Each row is a point on a landscape with many peaks, with its height.
A climber steps from a point to the highest of its 2 nearest points, and stops where none of them is higher. Distance is the straight distance between rows; heights are no part of it.
(1032): [ 76 143  95  80 150 147 165 139 164 230  83 102 110 148 105 115 155 106
 134 107]  h=42.4
(502): [100 118 146 137 180 117  86 207 104 156 141 126 142 152 135 138 145 106
 159 134]  h=38.3
(881): [146 106 130  88 122  94 158 138  73 102 158 163 160 160 107  88  79 139
  99 163]  h=31.0
(207): [123 126  77  96 124 120 142 111  88 201  70 136 126 137 101 142 158  81
 161  87]  h=68.5
(12): [178  96 163  98 107 140 173 122 117 162 168 110 144 155 151 101 128 131
 140 133]  h=37.1
(849): [101 105 113 115 186 135 112 158 127 174 135 133 141 177 151  90 114  88
 167 127]  h=41.2
(467): [149 100 120 160 134 116 143 147 138  92 159 105 136  45 165 145 140 137
 133 129]  h=45.2
(1104): [136 122 152 112  88 120  83  93 133 106 150 110 138 157 156  87 141 189
  97 121]  h=50.7
(743): [162 113 148 106 116 167 172 133 100 199 138 109 125 173 156 145 188 131
 146  96]  h=31.8
(952): [131 139 161  96 129 136  85 193 117 163 130 131 118 114  75 112 131  65
 131 146]  h=54.1
(1033): [192 168 126 131 154 130 141 105 145  79 130 128 155 130 126 108  73 167
 106 141]  h=14.6
(845): [ 99 110 134 142 125 172 144 141 158 124 174  99  81  83 128 153 138 128
  96 161]  h=38.2
(348): [116 116 116  90 101  74 202 134 121 189 118 134 172 136 131 143 158 134
 159 104]  h=70.6
(303): [114 150 127 108 141  98 118 176 132  41 147 119 165  86 129 138  91 183
 103 120]  h=2.7
(437): [141 107 112  98 131 141  96 104 154 119 165 139 154 172 166  71  81 181
 101 150]  h=43.5
(654): [133 144 149 160 163  90  39 140 103 131 121  88 159 110 121 194 128 128
 148 162]  h=15.7
(85): [156 169 100 135  74 110 139 140  84 128 104 100 130 108 119 135  81  89
 154 134]  h=19.9
(925): [143 124 139 106 151 109  91 105 134  98 138 132  81  85 152  96 114 141
  84 112]  h=60.6
(327): [115 153 158 150 140 134 106 152 164 167 125 138  92 151 151  90 173 166
 119 165]  h=23.2
(83): [152 147 111 127 156 140  89 146  97 101 147  62 158 102 127 173 110 109
 138 132]  h=14.3
(1124): [131 119 136 112  72 122 158 134  94 122 148 194 114 151  79 102 105 123
 101 154]  h=28.2
(536): [ 92 103 149 133 158  91  94 187 168 138 183 115 163 142 152 133 142  78
 153 118]  h=35.9
(1049): [157 152  71 139 161 133 125 145 150 128 132 171 153 141 111 136 185 151
 128 140]  h=49.5
(886): [133  94  75 148 170 155 179 115 109 133 125 137 163 163 135  95 114 114
 137 169]  h=49.3
(480): [171 108 129 133 141 147 140 127 135 136 134 195 107  92  85 124 133  77
 160 152]  h=60.7
(413): [132 168 110 172  76 161 147 145 131 104 113 142 117 121 129 146  62 132
 136 125]  h=22.1
(1143): [144 121 173 108 195 100  67  92 158  68 155 131 148  94 106 145  69 141
 122 137]  h=21.8
(613): [159  75 121 142  97 157 117  87  90 142 143 156 119 153 173 126  93 199
  92 150]  h=36.6
(177): [103 102  70 126 117 142 121 113 140 143 129 112 188 147 111 161 196 109
 177 114]  h=19.5
(506): [159 156 133 112 151  96 145 139 129 153 146 162  95 136 154 136 100 122
 148 115]  h=47.6
(992): [109  84 142 136 146 164 116 115 170  48  85 109 137  57 130  93 111 153
 100 140]  h=71.7
(130): [158 131 130 156 118 186 166 121 165 165 112 192 129 131 100 127 138 132
 158 152]  h=65.9
(1136): [125 144  53 146 158 105  85 158 142 166 129 174 138 132 134 143 122 136
 153 158]  h=52.8
(391): [110 129 145 125 110 188  83  93 106  95 128 122  77  98 133 167  79 167
 118 107]  h=46.8
(831): [149 117 107 127 155 142 160  66 164 196  87 130 174 169 112 102 142 119
 190 125]  h=61.9
(102): [ 96 163 164 165 114 104 129 146  97  67  95 159 107 100 120  83 109 157
 117 132]  h=33.2
(469): [131 135  74 145 156 103 128  87  82 151  80 160 116 163 128 152 159 101
 181 103]  h=75.2
(31): [158 144 118 159  93 161 167 170  97 149  91  94  92 120 150 103 124 104
 134 136]  h=18.2
(273): [121 100 134  54 155 121 111 102 134  76 105 143 112  60 144 157  81 201
  74 130]  h=6.7
(973): [145 102 106 128 102 129 172  96 127 194 133 180 124 201 144 120 139 143
 127 101]  h=52.5
(860): [135 141 185 147  94 156 131  79 156  84 110  80 110 106 131 111 109 168
  99 119]  h=27.2
(329): [100 169 105 116 122 133 135 181 163 167 156 149 107 134 127 181 144 101
 144  86]  h=32.9
(268): [163 128 142 131 175 117 123  85 165  83 146 164 147 115 122  93  90 130
 153 137]  h=17.6
(660): [ 88 145 152 179 115 102  92 109 160 108 127 145  99 136 119 121 155 107
 135 120]  h=38.4
(1012): [ 97 122 168 121  82 126 203 116 168 162 149  93 143 162 142 122 168 101
 148 132]  h=29.6
(1113): [162 150 151 154 108 148 187 101 145 169  81 127 117 153 120 102 168 128
 126 152]  h=72.1
(494): [121 152 114 122 121  73 124 129 120 193 100 110 137 130 116 155 134  75
 178 122]  h=61.7
(237): [118 125 119 115 122 147  47 131 112  95 132  89 156  82 101 144  96 144
  98 151]  h=12.6
(245): [135 176 133 111 105 148 203 102 160 153 104 108 132 211  98 108 123  81
 127  90]  h=61.1
(666): [130 111 159 133  94 133 148  71  98 111 150  95 149 183 129 104 195 115
 127 123]  h=19.3
(554): [143 124 164 101 118  77  67 152 110  56 141  82 158  96 138 117 121 156
 112  98]  h=1.4
(96): [136 128 152 113 125 111 210 105 136 185 112 159 149 143  91 132 186 134
 151 142]  h=78.5
(719): [194  93 133 121  96 148 177 104  97 166 151 141 115 202 163 122 113 157
  92 129]  h=43.8
(1063): [136  98 152 125 171 133  90 142 161  64  99 115 115  54 145 129 112 163
 101  78]  h=66.8
(714): [143 147  90 139  98 158 223 168 104 169  97 123 143 150 106 146 176 128
 118 123]  h=15.5
(755): [160 163 118 146 183  93 124  78 104 123  92 127 133 134 128 133 123 110
 171 139]  h=80.6
(168): [ 99  99 139 169 181  41  59 114  91 129 122 133 129 123 143 156 164  83
 130 130]  h=74.3
(479): [103 108 176  97 180 118  78  83 159  55 124  82 166  77 126 183  97 183
 118 107]  h=26.9
(954): [127 108 148 106 125 162  94 166 124 110 119 115 155  91 127  95  81 191
  95 174]  h=11.0
(808): [189 151 133 117 120 178 143 142 121 156 157 119  90 139 140 127 179 153
 106 130]  h=27.9
(266): [111  97 119 134 105 131 104 113 126 122 163 156  97 130 138 174 171  72
 162  74]  h=25.4
(1091): [120 125 119 132 124 111  62 109 119 139 151  98 171 136 119 175 176 121
 156 161]  h=17.2
(93): [100 121 125 117 146 184  56 119 102  63  54 100  98  89 138 130  59 160
 114  92]  h=41.6
(663): [134 131  55 137  88  89 125 187 122 154 134 129 158 114 131 116 166 114
 128 137]  h=48.6
(35): [101 154 171 140 134 113 102 130  98  40  95 101  97  94 121 137 131 134
  87  94]  h=34.5
(17): [ 98 140 114  98 162 153 159 176 149 187 145  92 105 143 126 148 176  82
 122 109]  h=37.2
(1014): [117 150 125 142 185  78  88  72 114 129 132 116  96 158 153 149 143  96
 136 125]  h=74.4
(99): [104 174 139 167 204  99 145 156 131 158 118 117  77 125 134 201 157  94
 152 109]  h=27.1
(712): [105  95  91 119 101 153 134 111 157 181 163 112  97 117 142 131 143 106
 126 162]  h=33.9
(304): [ 99  97 133 111 121 131  81 120 148 184 166 119 105 150 128 139 153  80
 152 118]  h=30.4
(629): [140 158  96 152 146 142  87 146 121 169 101 150 125 126 105 183 120  96
 164 136]  h=56.5
(363): [ 91 140 150 135 114  95 162 163 178 119 161 101 152 139 129 116 151  86
 157 124]  h=33.0
(600): [ 62 118 137 178 149 136  97 133 119  73 140 120  81 109 125 137 155 101
 107 112]  h=36.3
(777): [117 114  99 120 157 159 128 130 125 119 148 139 126 142 119  87  83  80
 131 142]  h=45.5
(526): [154 139 119 116 157 133 132 163 143 207 135 148  81 120 157 111 180 137
 109 148]  h=25.2
(728): [126 106 123 177 126 120 156 121  83  89 125 111 144 154 170  92 122 184
 109 148]  h=30.6
(43): [175 107 143 124 161 144  89 171 120 161 145 143 100  76 116 131 124 103
 135 152]  h=57.1
(661): [175 125 171 148 105 135 178  96 143 106 108 106 116  92 128  91  98 132
 100 160]  h=24.2
(856): [101 109 164 148 113  91 112 138 117 129 145 156 132  99 108 135 165 104
 155 150]  h=40.6
(565): [ 70 167 137 158 160 112 107 167 138 132 143 167  62 139 118 197 135 108
 123  97]  h=29.4
(544): [122 132 168 131 130 110 163 124 118 152 138 155 127 118 138 129 105 133
 174 177]  h=43.2
(571): [113 152 135 129  57 172 147 134 137 110 142 178  86 130  84 110  77 111
 102 117]  h=25.1
(1010): [122 116  95 164  76 167 136 110 125 124 155 135 133 152 129 158 163 125
 161 115]  h=22.0
(699): [186 166 100 119 128 102 112 103 108 102 127 125 149 152 112  84 127 113
  99 133]  h=12.0
(578): [109 161 116  82  91 165 144 121 182 191 106 101 126 157  84 122 130  62
 147  98]  h=50.5
(810): [128 123  82 138 112  81 182 123 148 186  99 185 133 153 156 125 120 119
 168  93]  h=61.6
(153): [118 143 149  83 140 139 150 163 111  58 125 144 107  76 120 145  67 188
  71 114]  h=4.1
(76): [146 131 108 140  84 191 169 183  68 151 115 127 130 160 109 111 138 117
 102 151]  h=17.0
(689): [135 111  79 152 130 149 199 124 148 188  72 127 182 190 122  86 121 131
 138 142]  h=54.2
(921): [ 87 147 111 136  60 121 114 104 152 125 150 124 127 176 146  95 112 147
  93 150]  h=45.4
(34): [108 136 117 176 129  89 167 117  89  79 124 145 130 132 127 114 128 116
 132 145]  h=32.0
(1040): [ 43  91 161  88 115 138  68 123 135  58  82 115 111 100 130 158  75 155
 108  85]  h=36.8
(497): [148 105 128 120 119  94  90 114  93  76 116 144 116 123 156  82 130 191
  72  99]  h=55.4
(685): [118 157 141 120  89  77  92 157 139  57 139 106 141 122 109 105 128  86
 113 101]  h=0.3
(650): [123  92 177  58 121 140 119 132 137  85  80 129 144  70 124 112  96 230
  74 153]  h=9.3
(521): [ 89 122 190  95 131 156 112  89 137  55  87  83 134  96 131 149  85 189
 114  90]  h=31.9
(159): [132  74 109 149  85 135 145 114  82  96 141 135 127  89 172 127 107 182
 116 143]  h=32.6
(48): [143 139 115  86 100 109 141 196  96 157 142  97 146 138 109  99 136  85
 118 125]  h=51.2
(1087): [111 136 112 179 180  65  88 130 147 138 109 146 131 114  88 159 150  69
 126 143]  h=70.4
(144): [160 130 102 167 112 133 140 171 125 107 150 138 156 104 149 113 162 151
 119 133]  h=47.2
(1094): [138 143 117 114 116 133 184  76 155 194  95  96 147 185 130 134 142 114
 167  62]  h=74.1
(584): [104 124 156 147 147 148 132 113 167  91 171  88 126  65 152 182 130 163
 125 135]  h=42.0
(721): [151  97 164 150 120 145 168  77 139  81 133 100 162 123 106 102 152 107
 142 151]  h=21.7
(27): [150 131  86  88 124 118 130 122 131 117 204 168 154 151 134 121  88 156
  96 143]  h=36.0
(507): [135 168 145 112 137 156  94 122 128 129 141 166  81 138 122 145  96 144
 128 132]  h=53.2

Two climbers start at each pair of points below. Name the first point that both come to, or write none.
(34), (413) -> none
(565), (363) -> (1094)
(1033), (661) -> (521)
(554), (728) -> (96)
(663), (526) -> (96)
(808), (144) -> (96)
